Points, in no order, along strands that fork and pass close to each other.
In the rows, zero is written as 128.
Two points are linked if the straight distance between their rows is under 165. Some points are linked to none.
Migan: [129 152 200 123  99 117 145 119 145 119  89 140 217 168 124 117  67 160
 132 131 172 141 143 162  93 199 149 105 124  73 137 111 136 122 178 156
  99 199 115 165 130  85  87]
furuk: [158 189 162 129  86 170 115 123  90 115 100 131 133 150 135 175 111  73
 136  79 136 130 118 165  72 103 103 142 116 170  57  83 152  92 183 125
 112 166 102 155 138 170 153]
loles: [137 179 237 133  77 142 130 136 108 123  94 146 221 101 108 151 114  96
 126 129 147 121 130 158 135 145 128 126 115 113 106  78 182 106 192 102
  81 157 119 170 136 149 108]
nik: [101 109 118 124 158 116 115 139 114 127 174 103 100 112 122 175 152  99
 178 141 113 173  79 134 139 105  84 149 197 124 117 111 142  96 114  94
 133  72 155  83 128 128 152]
bev: [172 132 115 106 110 160 123 114 135 107 118 141 141 113  95 139 159 109
 122 152 100 114 169  88 129 138 142 148 174 123 131 102 138 138 124 110
 137 151 102 134 108 125  97]
Kivo: [110 102  77 114 123  84 130 150 148  88 132 140 117 130 152 123 142 108
 117 161  65 146  97 103 195 129 117  90 136 103 170 154 176 128 153 132
 113 155 162  77  92 146 155]
riron: [144  82  82 134 100 168  96 169 115  88 145 108 106 176 152  73  90  91
 120 154 104 158 137 130 105 132 124 129  98 140 156 159 132 178 108 201
  59 163 140  71  97  81 134]
buze: [148 116 122 129 111 135 111 134 114 140 140 111 111  61 105 137 171 119
 111 106  89 143 179 115 206 118 111 153 152 147 142 133 157 146 108 121
 143  76 116 149 137 183 128]
duk: [ 81 107 132 154 197  93 114 125 123 163 157  98 142  78 100 104 190 122
 136 132 118 147 151 126 185 113  98 147 190  90 118  88 147 112 159  91
 130  79 146 127 105 137 114]
ginis: [146 149 157 154 158 132 143 124 129 168  98 134 111 110 107 140 135 112
 127 112 161 152 113 152 108 106 109 134 113 182  74 113 137 109 150 143
 125 106 146 135 127 156 132]
Vone: [118 109 106 117 164 168 141 147 141 107 131 131 118 107 110 145 123 142
 132 126 186  98 105 141 115 129 144 131 127 152 143 187 106 115 117  74
  79 140 134 111 123 115 114]
gul: [ 68 134 101 155 156  68 143 144 153 120 117  93  77 158 187 106  93 156
 121 139 109 116  56 136 113 158 131  90 123 128 145 151 112 116 142  87
  91 121 176 121 120  50 134]
nuru: [142  77 103 131 113 133 119 127 168 149 137  94 103 153 163  85 150 144
 122 144  70 142  80 101 127 138 108 145 199  80 137 120 110 147 102 138
 106  92 140 117 117  93 102]
Rufed: [141  98 113  79 112 173 123  97 167 131 181 147 108 111 147 152 177 127
 120 104 101 114 112  91 170 121 104 172 161  89 130 153 148 114  81  51
 123  70 101 108 152 143 147]
Losup: [ 60  96 137 157 169  72 135 103 124 148 106 161 182 111 102  97 153 188
 181 147 119 139 102 115 161 171 169 104 108 107 135 141 118 159 138 210
 159 128 156 178 151 158 120]
Bon: [142 109  95  89 113 167  81 176 146 110 183  92 115 114 197 136 143 142
 124 120  82 126 136 117 169 100  85 122 156 116 171 131 147 155 156 127
 128 100 156  65  66 163 131]
boguv: [145 148 148 138 125 151 130  98  86 102 148 170 146 134 110 182 118 107
 130  78 121  82 154 152 128  93 108 163  98 131  40 121 185  70 151  96
 194 144  64 152 183 157 134]
disu: [115 116 120 146 177  95 104 166 156 130 155  81  76  97 118  93 123 178
 114 112 141 143 138 149 157 152 123 115 163 102 131 138 110 124 153 133
  78 132 166  88  66 112  78]
Lilom: [137 197 229 149  85 119 136 132 114 123  87 140 180 119 149 177  89  89
 129 121 189 130 117 185 101 156 128 112 123 117 120  78 104 123 193 111
  99 194 106 137 141 142 104]
lusiv: [116 104 124 103 133 146 116 117 147 187 172  92 167 111 176  95 217 116
  89 126 102  95 136 122 163 104  97 144 133 124 120 119 147 133 123  74
 160  63 123 143 143 136 147]
Lafo: [143 141 167 128 115  95 125 118 101 135 114 136 100  82  86 152 143 121
 132 152 135 153 146 136 146 128 129  76 141 148 127  92 121 149 122 148
 207 128 129 141 147 133  93]
gimo: [114 122 179 135 160 113 164  87 170 155  73 134 122 154 104  96  96 187
 134 120 167 128 113 129 114 197 188  90 130 119 116  89  76 152 133 176
 140 127 126 137 135  99 116]
muro: [134 138 177 115 153 155 122 122  99 118 108 156 180 133  56 152 107 169
 170 149 165 131 185  96 124 156 148 160 137 120 119 134 170 121 151 167
 169 139 108 140 121 176  92]
kor: [ 71 121 135 117 150  63 111 143 142 137 116 132 121 110 136 128 153 153
 130 152 120 171  96 137 128 105 108  68 123 111 170 100 154 123 174 147
 172 121 179  76 106 133 130]
kemat: [145 125 149 115 139 123 114 116 154 139  80 112  85 131  79 127  90 178
 117 128 154 163 124 161 111 179 144  86 139 136 129  90  80 157 131 161
 124 146 129 117 120 102 103]
Vunu: [131 154 128 165 104 116 135 127 138  95 131 132  52 168 159 122  39 172
 148  96 131 144 115 126 113 175 160 110 107 170 122 146  75 143 107  98
  79 156 128 160 144  67 118]
Legi: [153  91 119 122 116 150 142 130 132 119 147 122 145 160 131  84 151 143
 139 141 149 140 135 110  92 100 146 103 133 134 153 149 124 159 120 182
 143 150 138  84 116 128 111]
lomo: [105 113 157 158 167  75 148  95 137 160  55 141 151 133 122  83 105 178
 144 129 134 127 107 129 156 198 190  71 116 104 145 122  95 160 139 195
 140 155 123 174 157 123 111]
rap: [151 116 152 137 175 124 143 135 151 150 142 100  86 134 112 117 110 168
 106 123 110 154 130 118 115 128  98 160 180 124  68 128 141 126 104 116
 136  88 116 138 135  96  97]
Radu: [123 179 178 122  73 120 153 137 119  53 157 156 144 155 139 174  54 115
 154  94 131 106  94  96  82 132 152 128 115 121 127 142 115  86  96  61
 114 174  86 172 170 109 123]
Vulur: [ 92 123 124 133 159 107  77 158 162 184 153 110 161 104 175  78 172 157
 113 125 110 145 136  98 121 123 106 155 164  58 184 104 127  95 159 107
 120  80 138  80  97 155  98]
Rame: [159 104  79  81  65 156  99 133 139  92 169  96  96 152 192 101 140 126
 138 113  65 152 130 102 177 108 105 116 142 143 164 149 141 189 132 133
 136 111 145  81  98 159 166]
Vefov: [152 139 124 126  72 146 118 143  94  99 147 126  73 165 147 163  98 132
 157 139 120 156 138 137 106  97  95 118 112 214 135 140 158 160 123 170
 152 127 164  98 130 144 163]
gakad: [ 97 119  97  99 177  99 134 141 155 102 108 105 118 138 115  82  98 157
 147 137 148 127  92 129 134 193 177  57 121 102 162 166  95 143 150 188
 112 181 160  82  89 115 120]
zudi: [119 120  99 147  88 113 134 119 118  89 141 136  61 183 143 128  96 124
 153 158  79 150  99 118 131 100 121  95 106 172 134 104 140 177 111 151
 120 127 172 111 130  99 180]
Pureb: [120 158 131 104 104 136 139 119 120  62 166 166 108 136 103 172  94 101
 132  79 139  96 110 114 101  95 138 155 111 145 108 136 103 102  89  58
 118 166  75 149 177 149 127]
tib: [101 113 115 127 135 140  72 150 105 109 158  93  60  98 110 141 115 123
 130 131  94 152 103 133 124 107  95 148 127 158 135  92 128 178 102 147
  84 105 185  71  99 100 140]
zagi: [165 119 126 166 162  85 180 119 138 139  82 139 112 154 133 148  75 162
 146 159  88 147 143  77 158 185 166 140 190 104  98 138 135 120 113 153
 141 117 112 162 141  65 114]
Veruf: [161 140 133 115  96 165 140 126 107 126 136 118 190 114 140 109 173  60
 104 116 172 112 168 153  82  79 133 136 113 160 153 103 104 141 133 125
 176 112 105 105 120 134 151]
tisud: [111 101 103 166 174  80 179 109 144 171 112 128 138 179 162 113 147 154
 128 170 134  61  63  89 135 161 186  94 155  98 115 167 121  92 120 117
 137 121 148 166 162  82 148]
Lidam: [114 120  91 101 125 156 133 142 154 104 162 136  88 120 141 144 124 116
 108 122 133 132  81 120 125 104  97 162 115 146 139 185 105 113  87  65
  67 117 142 102 125 129 151]
gopez: [ 95  91 110 134 161  98 140 111 124 140 140 151 114 115 136 177 152 134
 178 167 142 148  56 134 124 119 136 109 153 104 139 116 158  67 129  84
 150  79 161  92 148 118 165]
Bita: [148 151 140 131 136 167 118 135  71 131 126 141 221  86 105 150 153 107
 104  96 161  54 203 148 105 106 146 205 100 134 129 125 160 101 126 151
 126 111  55 157 130 198 142]
midug: [150 165  90  63 101 147  86 128 110 121 129 108  99  88 126 206 151 106
 140  85 124 119 160 143 167  90  91 149 118 168 110 131 138 140 118 134
 198 116 134 139 126 213 166]
zum: [123 166 225 149 108 127 140 122 147 144  98 144 178 156 121 115  77 150
 126 115 212 150 141 167  78 176 143 105 118 124 127  87  78 127 167 152
 108 175 108 127 145 119  97]
pigug: [147 135 147 126  69 141  71 128 107 116  97 135 109 140  99 147  64 118
 117 147 109 165 111 151  53 181 129 156  95 167 149  71  91 139  95 171
  63 132 131  88 127  75 140]
vadol: [144 136 126 119 101 179 128 151 103 112 140 103 130 127 143 108 148  56
 102 129 145 121 128 154  59  78 124 138 105 185 144  87  90 141 117 139
 128  99 125  83  99 105 160]
gero: [141 125 114  93  92 139 130  89 141 121 160 153 113  95 124 172 165 134
 119  93 104 130 138  98 181 114 116 151 142 125 133 149 149 141  77  78
 167 105  94 139 171 168 126]
nug: [175 154 124 141  76 117 141  83 133 111 137 120 100 177 154 113 131 102
 124 108  93 151 170 121 127 108 110 120 141 174  94  73 142 132 136 101
 149 142 130 155 128 111 155]
Mipel: [ 96  43 100 174 155  68 116  80 107 153 161 148 175 106 105  95 212 115
 161 146  76 121 121 119 185 138 138 104 141  90 157 132 167 142 130 153
 148 125 143 123 133 160 143]
sibu: [174 153 130 116  88 147  94 142  92 131 130  89 117 153 142 152 125 138
 128  91 136 138 174 164  75 121 109 145 128 202  98 108 152 157 153 167
 170 122 126 117 100 149 156]
Toniz: [157 182 117  86  86 166 114 173 104  86 129  98 147 133 161 174  89  71
 107  86 145  98 142 176  82  61  99 168 109 154 146 113  96 146 118 111
  99 165  95 136 148 171 157]
Vemut: [137 103 128 126 156 154 127  82  89 148 150 119 135 106 135 154 170  78
 151 104 127 152 108 165 121 102 119 127 113 145  72 130 170  71 125 114
 215  54  93 142 167 155 177]
Bavez: [120 120 138 140 141 152 144  65  99 171  88 167 196 121 108 109 182  82
 104 165  95 117 147 109 120 122 128 161 100 115  94 102 155 109 108 115
 186  62  79 183 150 111 159]
kez: [129 101 121 135 112 142 141 128 133 116 106 123 143 191 128  72 117 118
 128 156 155 149  90 140  56 109 152 111 116 130 165 110  80 175 119 165
  97 152 129 106 141  80 135]
Mim: [ 70  84 125 145 205 125 123 107 119 124 153 149 162  79  66 122 149 182
 150 123 158  84 152 120 179 187 174 157 123 122 155 187 132 111 140 120
 108 111 129 156 123 144 107]
Vude: [126 144 114 115 118 146 125 177 105 117 133 125 109  88  98 180 125 113
 110 114 199  70 117 177 123  80 102 134 101 158 149 168 135 127 113 165
 147 140 128  94 126 193 127]
voziz: [124 122 137 142 108 146 111 123 114 113  94 131 121 155 127 116  59 121
 131 158 141 136  82 149  62 150 151 119  92 149 156  90  65 183 118 147
  70 158 143 120 140  46 135]
Tosu: [148 186 153 189  83 115 175 118 109 125 133 198 115 126 157 160 109  84
 147 136 146 115 142 107 136  98 152 110  94 171 102 107 131  78 125  70
 139 147 117 175 163 138 129]
ges: [ 86 111 178 150 197 109 144 111  94 126  95 149 151  94  65 105 131 175
 140 159 107 129 159  97 175 167 163 154 144 104 112 102 123 165 124 145
 167  92 113 163 137 109 105]
fede: [132  89 112 109 164 179  93 112 125 123 200  98 108 104 127 159 182 118
 165 132 123 119 100 124 106  93  98 169 182 116 102 107 121 127 106 122
 141  93 133  78 101 116 140]
nisan: [ 92 107 123 149 196 124 142 123 118 146  96 148 148  87  91 113 126 147
 154 136 152  84 112 136 180 189 184  99  97 151 158 171 130 134 164  83
  93 135 135 176 153 122 122]
suvo: [120 116  98 116 117 127 131 121 149 151 159 103 129 116 153  96 192  99
  90 135 109 109 119 145 154  79  89 108 122 132 126 112 135 137 141  75
 138 115 162 128 118 110 142]
Kete: [166 134 106 156 108 170 123 120  96 138 163 137 168  84 112 166 169 126
 107  85 151  63 212 139 142 111 129 211 125 152 127 155 181 113 109 136
 134  97  70 140 117 181 124]
pite: [172 133 100 107  80 114 101 138 121 107  95 140  91 148 104 102  73 104
 139 148 123 155 187 125 155 182 168  61 125 122 162 161 122 130 125 148
 115 205 132 150 116 131  86]
namen: [136 204 136  83  48 140 114 153 135  58 131 131 132 149 131 162  71  94
  99  87 152 147 149 132  99 100 103 161 104 132 153 127  63 131 111 109
  85 185 109 149 124 145 140]
dadi: [162  85 104 143 165 127 131 136 135 138 148 139 138 116 110 113 132 171
 151 129 108 132 164  98 189 157 136 134 174 114 112 202 158 141 126 142
 119 161 115 138 128 127  64]
vemed: [143 126 119 140 152 184 119 154 134 158 156 125 168  89 119 130 156 162
 122 112 170  91 204 124 149 111 126 181 119 119 126 185 150 129 112 162
 106 116 103 140 119 166  89]
moze: [120 124 131 116 144 153 132  89 129 195 140 108 158 133 140  93 196  94
  89 150 105 101 120 105 140 117 104 144 138 122  96 133 147  96 103 102
 195  52  95 156 147 104 167]
lezib: [119 113  90 155 111 118 167 124 134 110 127 164  85 160 164 136 120  94
 147 183 102 124  84 123 144  90 135  72 107 162 126 116 119 134 135 115
 123 149 170 127 138  93 173]
mezo: [ 87 116 158 155 195  90 124 126 115 155 131 126 137  56  70 129 169 152
 127 134 122 141 146 133 169 123 121 155 151 117  94 105 138 139 125 125
 164  76 136 168 132 129 100]
kagip: [111 109  75 110 152  95 155 144 159 132  68 127 157 129 144  86 104 135
 126 138 137 143  96 141 145 174 155  82 101  88 159 187  87 159 141 188
 105 180 141 122 113  96 130]
duti: [131 153 171 128 111 151 117 121  77 137 129 137 231  90 124 154 166  74
 108  93 154  89 183 168  92 102 140 154  83 157 132 111 129 121 133 142
 176 114  78 155 143 173 142]
sedal: [116 140 123  70 128 132  90 183 151 114 118  95  55 119 101 162  73 162
  93 149 150 118 128 169 142 148  85  96  92 139 151 129  97 162 122 161
 105 138 171  98  96 145  97]
zek: [134 106 100 154 165 107 169 112 146 168  79 120 117 197 135  90 134 146
 109 183  97 101  92  73 148 168 155 138 188  87  96 160 138 112 111 134
 135 101 113 166 135  75 119]
zatid: [132 189 165 149  68 110 149 134 107 115 122 200 103 112 156 202 100  96
 162 118 154 135 114 133 128  97 136 106  78 188 102 133 126  88 139 125
 164 161 122 139 175 181 132]
vodus: [139 155 166 177 126 132 160 147 116 154 100 139 186 122 106  95 117 121
  87 116 168 130 180 132  92 128 145 149 109 133 114 134 128 100 123 118
 107 124 102 171 147 114  81]
Gasor: [176 145 108 126  95 104 152 120 138 117  67 151 129 163 137 116  72 137
 138 131 114 139 138 120 142 203 173  83 127 109 146 152 102 142 139 131
  97 211 115 179 139  98 113]
sok: [ 77  80 123 146 195  94 114 137 139 160 124 111 152  90  81  99 143 175
 164 128 135 155 128 108 173 176 165 130 163  75 175 167 152 109 145 110
 106 112 138 134 122 141  99]
kib: [109  84 103 156 168  99 155  86 154 175  96 118 171 177 118  40 175 132
 126 167 110  81  99  48 162 165 158 152 175  48 101 161 118 114 113 177
 129 110 125 145 124 115 126]
Vaga: [182 128  95 104 101 149 100 163 163 128 152  88  82 128 143 116 138 170
 110  99 106 125 192 122 186 106  91 135 136 131 122 137 127 187 123 125
 108 158 132 135 111 161  99]
ped: [113 123  97 101 151 155 103 180 125 123 148  94 106  86 118 170 162 125
 112 105 168  77 112 177 125  63 103 139 117 122 164 125 152 112 135 140
 130 104 142  77  96 196 155]
Riro: [162 198 160 142  67  94 109  83 123  72 151 138  78 188 140 137 122  98
 177  88 109 164 147 101 101  94 136 127 103 175 112  71 123 119 123 112
 152 125 127 159 115 152 170]
zumas: [ 65  57 102 172 172  72  82 105 110 169 167 132 170  98 119  95 201 128
 138 140  88 127 144 121 188 140 112 146 160  77 171 101 171 103 164 100
 129  97 142 108 118 166 132]
Tari: [164 152 140 145  99 107 123 126 101 140 127 125 116  56 114 155 162  97
 106 116 107 160 175 131 155 113 123 130 144 170 116 108 141 134 103 140
 184  92 123 153 118 153 120]
Numur: [ 89  84 105 143 155 137 153  82 146 162 107 142 205 138 106  62 193 125
 105 162 105  87 140  76 155 149 150 163 124  75 137 126 112 151 110 135
 127 103 109 171 131 121 136]
dufof: [ 60 104 114 128 181 138 163  93 155 153 144 131 202 130 106  67 187 131
 115 145 168  71 127  89 146 139 141 137 133  92 136 142  93 129 134 109
 114 125 145 134 138 120 131]
zomup: [147 136 103 117  67 143 137 170 130  96 129 141 121 148 149 116  81 111
 101 131 151 160 195 147 146 129 117  99 104 123 158 179 103 150 116 129
 105 209 125 131 119 106  94]
Govi: [127  96  92 134 114 153 140 180 161  95 152 111 119 165 180  68  94  84
  78 148 110 146 139 159 132 128 104 118 107  95 151 165  87 180 110 180
  57 165 125  79  96  64 126]
momun: [ 94 140 122 131 160  70 141 138 150 128 123 106  63 120 152 148  97 181
 140 115 119 135  60 137 130 144 126 108 137 152 113 134 117 126 139  67
 112 124 171 149 148  88 121]
pev: [108 166 119 159 143  85 148 141 118 126 126 155  79  50  99 178 134 141
 120 108 154  90 125 136 182 119 126 144 104 175  93 165 116 107 120  99
 118 126 153 172 134 146 116]
Fif: [118 116  86 104 137 149 114 165 137 121 153  93 105  89 149 128 169 119
  96 129 107 108 132 151 154  72  94 130 126 127 158 107 155 126 170  98
 116 100 167  75  83 163 158]
sezu: [ 71 102 121 155 169  83 155  89 151 155 125 124 145 163 141  87 158 170
 155 147 147 115  60 112 106 127 165  90 156  95 127 132 113 121 132 152
 145 127 178 125 135 103 139]
Lazer: [143 196 173 142  39 101 131 140 134 103 110 160  98 159 141 168  61 127
 140 118 150 162 136 126 129 134 127  92  75 174 148 121 117 131 133 120
 125 164 139 144 154 149 119]
turiz: [162 159 189 119 111 135 126 134  86  96 125 159 148 135  74 197  84 133
 169 149 120 129 167 107 100 149 145 123 175 116 112 111 196  95 132 121
 183 147 103 134 133 136  89]
didi: [124 117 120 170 164  91 164 104 124 154  47 154 154 138 137 125 103 170
 173 137 107  93 111 100 153 217 228  85 118 105 143 165 113 151 136 180
 134 131 115 209 160 104 114]
pidi: [101 148 134 134 161  89 141 132 156 154 165  95  77 129 137 129 143 155
  98 118 118 128  89 116 136 126  81 139 158 132  60 147 123 109 118  78
 128 104 144 154 148  86 106]
vez: [126  70  98 109 120 144  73 146 135 134 132  89  76 141 133  76 122 135
 128 143  77 171  84 126 117 145 119 164 152 113 159  97 104 176 104 154
  62  95 156  88 108  77 136]
Zil: [165 168 121 113  89 179 132 125 107  90 137 124 186 151 142 178 135  71
 132  92 145 103 148 153  70  85 108 180 126 160  95 119 144 101 139  75
 112 159  94 141 140 157 170]
tik: [174 125 111 143  74 151 122 145 122  97 143 142  86 164 142 118  92 123
 152 140 107 194 178  98 100 140 155 143 166 137 139 175 152  98  72 130
  98 132 114 141 114 118 100]
fifiv: [100 108 136 128 182 119 137  83 120 168 142 140 118 113 139 156 159 101
 158 143 150 144  56 150 114  98 118 100 113 122  94 129 148  55 120 108
 192  73 141 138 167 121 154]
pofi: [105 118 156 131 181 180 142  41  93 149 119 162 182 131 110 130 160  94
 143 127 133 115 126 127 119 107 129 153  71 101  71 115 164  75 129 129
 211  63  81 151 181 136 162]
tise: [115 121 119 183 124 133 174  97 105 159 107 174 150 130 150 125 159  79
 138 171 139 121 114 144 169  97 134  79  82 161 142 124 135 123 154 106
 145 125 155 152 160 124 170]
lir: [ 76 106  98 139 142  72 134 150 168 115 116 104  87 152 190  95  84 158
  92 127  98 135  74 155 119 191 140  94 122  88 158 146  86 135 128 149
  72 134 162  75  80  29 129]
nifit: [167 150 180 131  98 100 114 150  90 124 123 144  98 132  80 169  64 141
 160 155 144 142 164 124 135 172 153  78 160 138 130 106 146 122 125 132
 165 146 125 154 149 137  70]
vugen: [134 135 143 119 120 134 122 128 106 111 144 144  65 113 114 163 120 109
 152 125 105 156  66 133  77 104 121 129 134 155  94 106 115 123  83 109
 152 119 123 134 156 118 137]
lur: [ 99  88 113 120 148 101 134 125 201 136 134  90 113 134 159  64 109 166
  80 124 142 141 108 168 110 181 132 105 111  73 156 120  51 147 113 172
  69 144 137  75  78  61 121]
Zom: [108  71 128 135 193 113 121 131 161 184 146 100 156 155 110  86 156 179
 147 142 114 153 114  90 156 142 114 160 188  61 137 166 176 115 130 111
 112  81 137 115 148 145 123]
Daber: [ 95 138 130  80 122 118 110 170 133 107 106 129  87 107 124 153  97 140
  96 158 133 150  90 148 141 119  95  73  90 141 156 116 137 150 159 143
 132 124 175  86 115 147 123]
zege: [138 124 127 124  84 172  76 153  84  97 152  91  83 119 119 120 117  84
  98 134 118 113 132 151  79 100 126 137  95 176 143  75 108 183 103 164
 117 115 140  65 101  93 144]
ranum: [131  71  79 152 133  90 148  89 119 160  97 175 152 128 127 117 173 103
 152 174  87 121  92 127 175 128 158  76 110 123 165 143 166 136 138 135
 125 127 146 136 149 150 181]
siz: [132 199 182 102  21 112 112 135 141  64 118 139 121 173 145 162  40 115
 141 114 144 175 135 138  93 152 113 118  83 135 154 102  74 115 129 124
  68 182 133 147 112 127 132]
Named: [157 194  87  91  77 174 124 172 111  88 143  92 109 132 170 158 111 102
  92  89 147  78 163 170 143  50  85 156  93 167 158 122 115 177 128 130
 122 141 118 117 113 181 168]
pido: [ 78 120  95 154 165  88  92 190 144  92 149 110  84 139 143 118  98 164
  93 136 114 140 113 150 135 126 107 102 132  96 166 130 160 112 187 120
  96 149 160  49  70 120 103]
kufo: [151 127 167 131 173 138 151 123  98 108 128 138  87 145 104 144  80  98
 138 109  82 130 120 100  95 104 117 172 142 132  44 131 159  61 104  90
 182  93  53 132 166 130 135]
zir: [129 100  81 108 100 145 103 116 117 107 160  82  80 156 178 106 151 110
 157 121  48 170  94 122 147 110 104 145 158 154 154 113 151 171 116 113
 143  64 159  87 105 128 193]
torep: [ 89  85 118 137 135 104 153 110 134 139 140 132 143 153 139 105 166 147
 165 160 140 148  84 117 105  99 134  69 138 116 148 129 137 133 133 184
 165 132 172  80 114 130 141]
neti: [142 167 135 173 117 103 171 128 123 129 119 161  94  85 118 149 121 102
 111 127 156 109 144 115 152 121 159 112 120 173 122 146 102  96 114  84
 121 137 135 151 126 116 103]
Rir: [ 95 150 102 124 132  76 120 160 132 119 137 132  86  46 104 177 150 137
 116 105 136 119 120 152 194 100  99 149 120 141 145 152 158  86 129  84
 117 120 157 124 122 188 123]
talat: [143 163 146 141 168 154 142 127 152 167 126  94 126 123 102  99 160 130
 110 108 173 130 162 125  79  95 111 161 130 147  72  91 102 103 130 169
 125  93 145 120 104 156 143]
Mobav: [135 108  77 108 122 115 154 160 157 109 109 133 137 136 164  87  94  97
  89 147 133 156 152 140 159 145 129  89 106  92 172 191  73 174 123 157
  90 206 135 112 103  87 118]
zoma: [133 124  94 127  96 153 122 158 103 151 135 126 175  91 114 146 150 140
 108 125 195  87 194 154 152  94 113 137  77 144 173 165 136 160 126 181
 132 147 125 120 119 176 113]
Zuki: [160 132 105 117 127 116 136 105 158 142 129 101  92 130 141 102 169 118
  89 119  97 145 143 148 140 111  81 109 122 158  92  75 116 149 153 119
 132 132 161 130 108 109 157]
tutog: [173 145 153  92  41 111  83 148 109 113 106 134 101 179  90 133  39 122
 145 159 122 151 143 128 120 188 147  64 139 115 160 108 145 119 132 130
 121 184 128 148 135 144  87]
Safeg: [123  91 126 112 162 176 140 115 161 147 146 118 164 181 121  68 158 164
 143 129 155 130 126  81  74 107 129 151 143  97 105 140 115 150 104 169
 123 132 130 117 136 121 120]
nibap: [147 134 172 143 144 125 170  95  99 118 120 183 143 131 115 157 107 129
 126 144 103 103 134  86 109 119 128 166 126  93  92 147 187  72  91  82
 188  99  58 132 165 103 126]
sese: [183 164 187 125  79 139  96 121 117 122 128 113 125 151 109 170 102 147
 127  82 127 146 155 181  61 144  98 142 139 159  76  51 147 109 151 156
 114 142 117 129 110 142 133]
febe: [ 87 118 107 106 171 130 161 139 156 153 154 119 189 101 118  79 177 118
 104 134 186  90 141 121 158  89 130 137 120 107 161 143  74 147 149 122
  86 148 169  96 109 133 125]
Gutud: [136 130 166 139 193 149 138 128 114 128 147 113 103 152  95 134 111 138
 127 124  96 134 127 108  63 117 100 184 163 125  39 109 137 105  89 132
 153  93  86 120 142  91 119]
silev: [136  82  88  99 130 172 121 135 171 175 162 132 176 111 183 103 179 150
 111 137 114 123 127 101 159 120 116 144 142  81 151 201 122 145 121 121
  90 135 123 123 127 133 105]
Guv: [110 114 111  82 154 122 102 148 150 110 103  98  71 140 109 132  73 181
 130 140 134 136 112 157 132 204 128  66 112 130 151 143  78 172 144 173
  97 163 160  88  85  93 106]
dofev: [167 154 175 119  67 140  83 115 124 113 120 126 104 152 109 146  89 135
 113 106 104 164 120 172  56 150 110 133 106 158 110  57 114 129 106 138
  95 146 108 120 142 102 146]
supa: [164 187 104  80  86 137 105 150 123  95 145  83  60 104 165 171 130 102
 100  68 114 110 147 132 139  70  95 161 113 165 115 119 110 150 111 153
 145 120 116 118  90 196 167]
tul: [139  88  85  99 137 153 121 151 184 167 136 109 157 133 192  63 167 137
 117 141 104 134 100 102 124 136 119 137 152  50 159 166 100 135 129 164
  87 129 133  94  92 105 107]
Livo: [ 93 107 118 129 176 125 149 146 133 142 110 131 132 117  98 125 123 163
 140 133 187  95 104 151 163 123 152 102  96 160 149 174 124 136 166  85
 104 152 151 125 150 129 123]
roz: [149 144 149 143  89 127 146 139 121 126  70 158 189 177 147 126  59 150
 160 128 150 148 128 133 123 182 174  88 119 110 146 160 148 128 165 112
  95 202 107 192 165 104 103]
Mil: [139 192 154 137  94 119 123  85 113  76 162 152  75 151 142 161 116  51
 173  69 108 145 124 100 105  72 134 143  97 170  83  99 100  77 107 108
 158 132 101 159 131 176 170]
gumad: [142 149 126 127 174 155 124 135 108 195 131  84 155  95 139 102 190 111
 110  82 161  89 177 146 108  73 130 177 117 154  77 118 146 108 132 148
 162  58 108 145 109 190 164]
Nikap: [186 120 103  79 151 208 101 114 117 124 182 101 130 104 130 171 192 112
 148 109 128  80 152 123 114  98 127 178 167 133 108 104 132 135 110 133
 150 102  94  90  98 160 147]
gide: [142 133 165 163 155 111 173 118 114 130  90 179 154 135 114 140  87 170
 138 151 126 129 151  79 113 157 175 144 140 104 110 160 169 101 108 120
 174 109  91 157 150  91  84]
Fimal: [126 124 147 131 136 137 150  98 135 135  96 141 213 164  98  74 136 160
 116 121 137 118 162 112 117 139 143 113 116  94 124 103 117 180 144 166
 152 182 108 168 161 125  99]
kalur: [134 141 156 124  85 142 147 135 116  80 129 158 185 165 135 152  74 137
 154 139 162 113 119 132  85 149 167 118 144 113 150 156 138 111 114  79
 113 189 100 157 168  75  92]
Rigo: [ 66 122 109 132 163  65  84 167 149 133 132 116 126 117 162 125 148 166
 119 140 116 173 116 120 101 120  98 122 161  69 185 102 150 121 166 124
 146 127 157  55  93 135 105]
Gobem: [155 161 175 124 137 144 146  84 116 146  53 155 179 128 108 122 142  92
 106 139 101 147 141 116  86 138 123 156 124 119  79  63 148  98 140 131
 168  94  95 168 133 124 138]
pak: [113 111  82 102 118 155 113 127 184 146 175 127 111 114 177 133 151 144
 115 125 108 116  84  85 164 124  85 169 152 101 148 187 132 108 112  48
  84 108 132 114 136 134 131]
fusu: [134 153 158 119 157 153 144 115 115 147  78 171 146  96  96 165 143 101
 128 136 142 132 120 125 110 124 127 142 102 157  75 114 136 108 149 111
 152 131 108 158 153 155 130]

A fork is a point with three links. Follow the links from the first point to the second and name the forks in between, in order.
tib, zum | pak > nifit > pite > roz
Mobav, Losup | Guv > lomo
Losup, nisan | lomo > Guv > Mobav > pite > nifit > pak
Zil, tisud | sese > Legi > torep

A fork is a point with three links, a tip a point with one. Leave the first point through the second and follow the links. Name the first fork or tip that comes.
Rir, pev | Toniz
Veruf, duti | Fif
sibu, Vefov | ges
lur, lir | zek
Zom, sok | pak
kufo, Gutud | lur
duk, zumas | sese
namen, siz | Rir

Name the points in between on the shortest way along the links from the first point to the second, in order.
Losup, riron | lomo > gimo > kemat > Guv > gakad > kagip > Mobav > Govi
talat, duti | ginis > fusu > Gobem > Bavez > moze > lusiv > suvo > Fif > ped > Vude > zoma > vemed > Kete > Bita
mezo, neti | duk > zumas > Mipel > ranum > tise > lezib > zudi > Vefov > sibu > sese > furuk > Zil > Toniz > namen > siz > Lazer > zatid > Tosu
Rufed, Veruf | pak > silev > tul > nuru > vez > tib > zege > vadol
pite, sibu | zomup > Mobav > kagip > gakad > Guv > sedal > Daber > kor > torep > Legi > kez > voziz > pigug > dofev > sese
zum, dufof | Migan > roz > Gasor > pite > zomup > Mobav > kagip > gakad > Guv > sedal > Daber > kor > torep > sezu > tisud > zek > kib > Numur
